A landscape with many valleys, sampled at points; each row gives a point and its height.
From any point a ball rolls to the lowest of the 4 points nearest to it. It stops when none of these is lower. Distance is the straight distance between rows; heights are no part of it.
Ragig (h 4.10): [160 129  74 136  93  86 117 117  91 126 127 126 172 111 108  78 170 106
 118  79 154]
femi (h 7.55): [119 135 157  85 144 171 157 157 151 135 142 137 115 117 150 195  66 119
 129 169  98]
ren (h 9.44): [119 145 159 115 157 148 138 164 179 123 137 126 125 133 148 165 104 116
 141 145  88]
lavig (h 1.95): [ 68 146 151 148 166 136 107 170 187 125 118 112 102 156 165 139 145 110
 157 173 101]
fonu (h 3.59): [ 91 100 119 161 152  89 113 127 148 107 108 141 126 160 133  97 159 103
 161 116 117]
Gugo (h 4.57): [132 143 107 175 154  79  85 132 168  88 122 120 162 151 147 111 158  95
 176 101 116]
durog (h 2.03): [102  90 129 153 141  99 127 119 129 131 112 145 132 140 106  89 148 123
 149 112 130]
Fug (h 5.03): [136 130 146  80  95 190 177 139 100 136 149 151  79  72  81 161  78 135
  68 120 138]
zul (h 5.28): [166 133  92 118  80 124 144  93  71 158 124 112 153 113 102  93 134 156
  74 105 164]
Rek (h 6.13): [133 108 172  89 128 181 140 123  58 152 146 156  97  66 129 161  73 163
  93 151 145]
Feg (h 5.24): [144 124  84 162 126  72 100 120 125 106 126 140 169 134 121  89 174  88
 153  77 140]
fodof (h 8.12): [123 128 152 100 136 154 158 144 142 144 142 138 121 110 120 159  88 132
 121 148 103]
potib (h 4.43): [142 111 114 120  78 135 141  95  81 154 121 130 111 119  87  77 145 159
  73 119 153]
vesil (h 1.88): [ 88 174 165 145 161 139  89 174 215 101 136  97  83 157 158 148 149 107
 159 167  84]
padi (h 4.95): [161 117 140  87 110 152 155 100  77 170 132 123 133 105 111 132  91 169
  97 119 136]
Vis (h 8.40): [141 158 159 117 153 134 132 146 188 112 135 108 147 146 152 175  96 112
 153 135  84]
lim (h 5.37): [134 122 147  65 119 196 171 139  85 139 152 163  88  67  96 178  58 132
  79 140 137]
kave (h 5.09): [136 115 146 105 104 159 139  91  59 166 129 125 100 101  93  97 122 181
  75 126 158]
bola (h 4.49): [107 101 121 150 143 106 133 114 102 147 115 130 148 131 138 117 133 136
 155 137 140]
vutol (h 8.31): [ 90 108  65 199 135  58  83 131 146  30 125 176 145 165 129 118 191  84
 175  84 174]
mapi (h 4.34): [158 121  82 140  87  98 126 101  59 144 117 123 166 106 112  85 160 142
 107  95 175]
Tipo (h 4.97): [142 117 146  89 115 161 156 117 103 165 148 140 123 102 106 143  84 151
  96 132 135]
rezik (h 6.63): [162 123 112 128 114 103 133 102  96 151 131 126 171 116 114  95 133 128
 119  98 144]
sogo (h 3.43): [147 134 114 111  58 140 156  97 105 158 130 119 100 136  84  80 145 162
  47 123 135]
fabek (h 8.82): [124 153 153 101 145 154 143 161 176 125 137 115 126 132 160 188  80 115
 137 160  93]
kadoz (h 5.72): [152 111 171  88 125 161 132  99  51 166 135 139 102  88 121 144  83 191
  92 135 151]
fanab (h 3.61): [176 145 115  88  80 149 168  99 122 153 146 110 133 119  90 135  89 142
  76 100 129]
Viba (h 8.80): [119 149 149  85 140 164 148 170 173 112 150 136 114 123 143 195  77 111
 128 149 102]
Manek (h 5.45): [ 88 116 161 121 152 163 130 167 116 156 123 125 114 111 170 160 112 128
 135 201 124]
Voma (h 4.53): [ 67 134 148 132 152 152 129 179 141 151 115  99 118 133 176 161 137 120
 156 206 130]
Kika (h 8.38): [129 167 157 101 158 157 124 163 203 107 133 100 117 146 162 189  99 120
 155 153  79]
rilif (h 6.84): [126 116 135 113  98 131 143 109 127 152 138 141 107 126  83  81 132 136
  96 110 139]
Vedif (h 4.41): [ 78 106 142 155 153 114 132 143 124 142 116 126 131 147 156 113 147 129
 163 154 119]
lov (h 3.60): [ 98 121 112 169 157  99 129 126 139 126 102 102 148 158 167 131 155 117
 178 143 118]
lege (h 5.23): [112 123 139 136 150 117 131 130 157 134 122 130 134 140 129 102 129 126
 146 124 105]
niz (h 5.94): [153 122 127 111  98 126 154 100 103 158 130 130 143 121  98 102 126 145
  96 111 137]
zak (h 3.86): [122 113 103 143  99 100 121 108 118 127 117 142 127 141  93  65 167 120
 106 101 148]
fef (h 6.39): [114 122 136 141 161 115 141 138 154 136 122 118 142 142 142 128 128 111
 168 138 107]
tul (h 6.03): [117 148 130 109 151 147 136 156 173 132 122  90 142 149 178 180  99 117
 158 169  89]
Mazo (h 4.81): [ 81 142 158 126 165 160 132 187 155 137 132 118 112 126 156 163 121 109
 136 187 104]
Norif (h 1.46): [117  91  88 157 105  85 128  99  84 116 101 144 149 136 111  74 182 119
 135  94 169]
kuno (h 5.73): [121 115 170  87 122 181 167 146  85 154 152 167  97  79 104 160  81 146
  94 144 138]
Sog (h 4.17): [103 116 117 187 158  80  96 135 169  80 110 137 127 176 148 110 171 110
 184 114 120]
Zoz (h 6.61): [110 114 181 108 133 177 143 160  89 160 147 163  99  79 133 162  84 134
 106 173 129]
bisak (h 5.40): [126 121 134 124 156 144 149 138 121 155 122 104 163 134 169 156 108 131
 156 162 110]
regok (h 5.51): [144 111 142  65 118 190 152 130  77 136 157 168  89  75 116 204  37 144
  86 150 143]
Zolu (h 5.84): [134 131 124 165 145  86  90 124 169  89 125 145 136 157 120  94 164 106
 162  90 117]
mugur (h 3.57): [119 133  91 175 166  91 115 134 138 100 108 108 170 154 168 131 167  97
 188 123 125]
teza (h 6.48): [164 136 116  63  97 173 174 115 116 138 145 142 109 106  92 181  53 144
  84 115 134]
lafi (h 9.37): [140 124 134  89 139 160 169 133 134 147 140 138 139 111 132 192  68 137
 119 137 106]
reto (h 4.62): [138 129 157  87  90 176 155 109  80 162 147 148  85  78  85 137  93 161
  67 136 147]
meneg (h 2.27): [ 83 144 127 149 153 131 110 154 162 131 105  72 140 161 180 147 152 115
 170 178 119]
risop (h 6.34): [133 109 162  86 134 175 151 138  91 150 149 153 103  92 135 172  74 149
 108 161 124]
koli (h 2.35): [194 168  95  82  46 157 173 100  98 153 133 100 120 112  78 136 101 176
  44 124 142]
nezas (h 5.08): [151 100 110 130  94 114 129  83  55 148 118 118 134 119 107  87 149 162
 102 113 171]
garor (h 7.24): [135 119 121 183 140  72  56 117 184  54 121 165 117 155 122  82 182 102
 168  88 131]
mit (h 6.97): [134 105 161  78 151 182 133 143  74 150 141 150 108  85 163 199  64 151
 117 187 122]
Zaguz (h 3.44): [107 137 121 128 154 145 139 152 143 139 110  78 149 144 187 171 129 124
 163 178 117]
Dul (h 8.81): [149 125 129 145 118  97 102 106 169  98 133 146 129 150  94  70 163 103
 127  72 120]
vopi (h 7.57): [ 98  91  75 188 131  63  93 119 138  66 116 176 143 168 116  92 182  97
 157  94 163]
gipo (h 7.73): [148 152  92 177 134  65  57 134 148  60 135 150 158 131 137  93 188  83
 173  76 141]
vuga (h 9.29): [152 142 138 124 143 113 134 120 164 127 135 124 151 137 125 124 115 122
 137 100 103]
rili (h 2.00): [100 137 144 165 162 104  98 144 182 110 119 113 128 168 154 121 146 112
 171 145 102]
kemaz (h 1.67): [157 130 125 108 115 123 149 103 127 144 135 129 159 123 102 116 114 131
 111 100 120]
Duvap (h 2.02): [ 59 135 121 169 164 128 103 168 168 123 104  88 111 172 170 135 166 114
 165 184 122]
paref (h 2.80): [136 116  63 160 104  79 119 112  79 111 120 149 165 121 122  91 179 105
 136  83 175]
zame (h 4.26): [102 110 104 170 152  84 114 125 132 113 108 140 143 146 135 103 170 108
 173 111 135]
zedar (h 3.03): [135  98  87 139  83 102 121  97  84 141 113 138 130 132 101  63 176 134
 106  98 171]
Mas (h 3.02): [107 132 156 154 150 109 109 132 185 106 125 138 107 146 121 107 147 120
 153 110  94]
tevu (h 6.80): [119 119  77 187 131  68  99 128 121  80 122 153 163 143 132  99 190  88
 171  87 159]
zar (h 7.04): [123 131 148  75 127 167 166 149 136 137 147 156 109  89 117 195  65 119
 111 137 112]
Nos (h 2.91): [104 161 127 131 155 135  96 162 193 112 115  58 138 178 193 173 152 122
 165 172 109]
Sona (h 9.11): [131 132 144 117 119 135 147 122 153 142 137 137 119 123  95 117 117 124
 107 100 108]
dubor (h 2.57): [172 140 105 103  61 154 155  94  82 156 132 109 110 110  79 111 117 175
  50 121 148]
vita (h 7.16): [135 115 194  94 144 189 122 136  45 135 147 164  90  58 144 181  71 161
  77 169 151]
dup (h 5.71): [129 117  94 159 149  95 132 118 100 136 111 126 167 130 153 117 147 115
 168 108 138]
mizer (h 6.29): [117 124 153 100 132 148 157 127 131 160 140 138 120 107 108 127  96 134
 109 135 115]
Piro (h 4.38): [ 81 139 105 195 157  90  94 145 173  83 106 106 123 182 162 121 179 103
 188 139 124]
biz (h 5.16): [118 104 129 129 131 120 145 116 112 157 127 138 124 125 111  93 134 138
 120 125 131]
tokag (h 7.00): [134 112  82 167 120  75  95 120 138  78 119 162 151 152 109  73 184  96
 145  71 160]
Bor (h 4.28): [172 119  97 126  69 122 124  77  44 150 119 104 134 119 103  84 154 170
  75 118 177]
boz (h 2.59): [ 92 141 100 170 155 114 114 152 147 109 101  70 156 171 188 158 161 113
 188 161 130]
ripi (h 4.50): [165 128 135  86  95 164 159  98  86 166 140 135 110 101  95 132  88 175
  75 121 146]
Fesig (h 9.39): [159 137 119 130 104 104 128 103 148 119 133 132 138 132  90  81 147 114
 105  81 128]
nase (h 8.75): [162 135 102 162 121  78  70 116 156  72 135 156 145 144 111  66 184  92
 141  64 132]
kugiv (h 7.46): [159 148 121 152 136  75  89 116 163  95 134 137 164 134 122  90 159  98
 153  71 115]
mubi (h 2.06): [136 162 132 156 162 105  85 141 192  88 114  92 141 160 177 144 159 114
 183 126  96]
Lel (h 5.76): [145 127 139  79 117 169 176 125 122 146 151 151 116 104  93 158  78 140
  96 119 124]
Niba (h 2.22): [124 184 156 146 156 146  82 164 216  88 127  72  92 163 175 170 130 125
 167 170  87]
bupat (h 3.37): [169 128 109 115  54 129 133  80  55 156 115 101 112 122  95  81 148 188
  51 128 158]
rof (h 5.59): [130 139 153 141 146 112 118 131 189 122 132 128 131 147 115 108 130 116
 142 105  90]
gapo (h 5.78): [102 127 164 109 154 161 146 161 141 149 130 132 118 106 152 165  90 126
 134 182 108]
dudef (h 4.74): [184 122 129  96  87 159 133  80  48 161 137 109 122 100 108 128 111 188
  75 127 162]
Zoru (h 1.75): [112 165 149 164 158 109  70 155 201  92 120  89 103 167 163 131 157 117
 175 145  92]

Where does a ball stop that starts at each point below?
kave -> koli
Zoz -> ripi
fabek -> Zoru
ren -> Zoru
rilif -> koli
Manek -> Zoru
risop -> ripi
zul -> koli
bisak -> Zoru
regok -> ripi
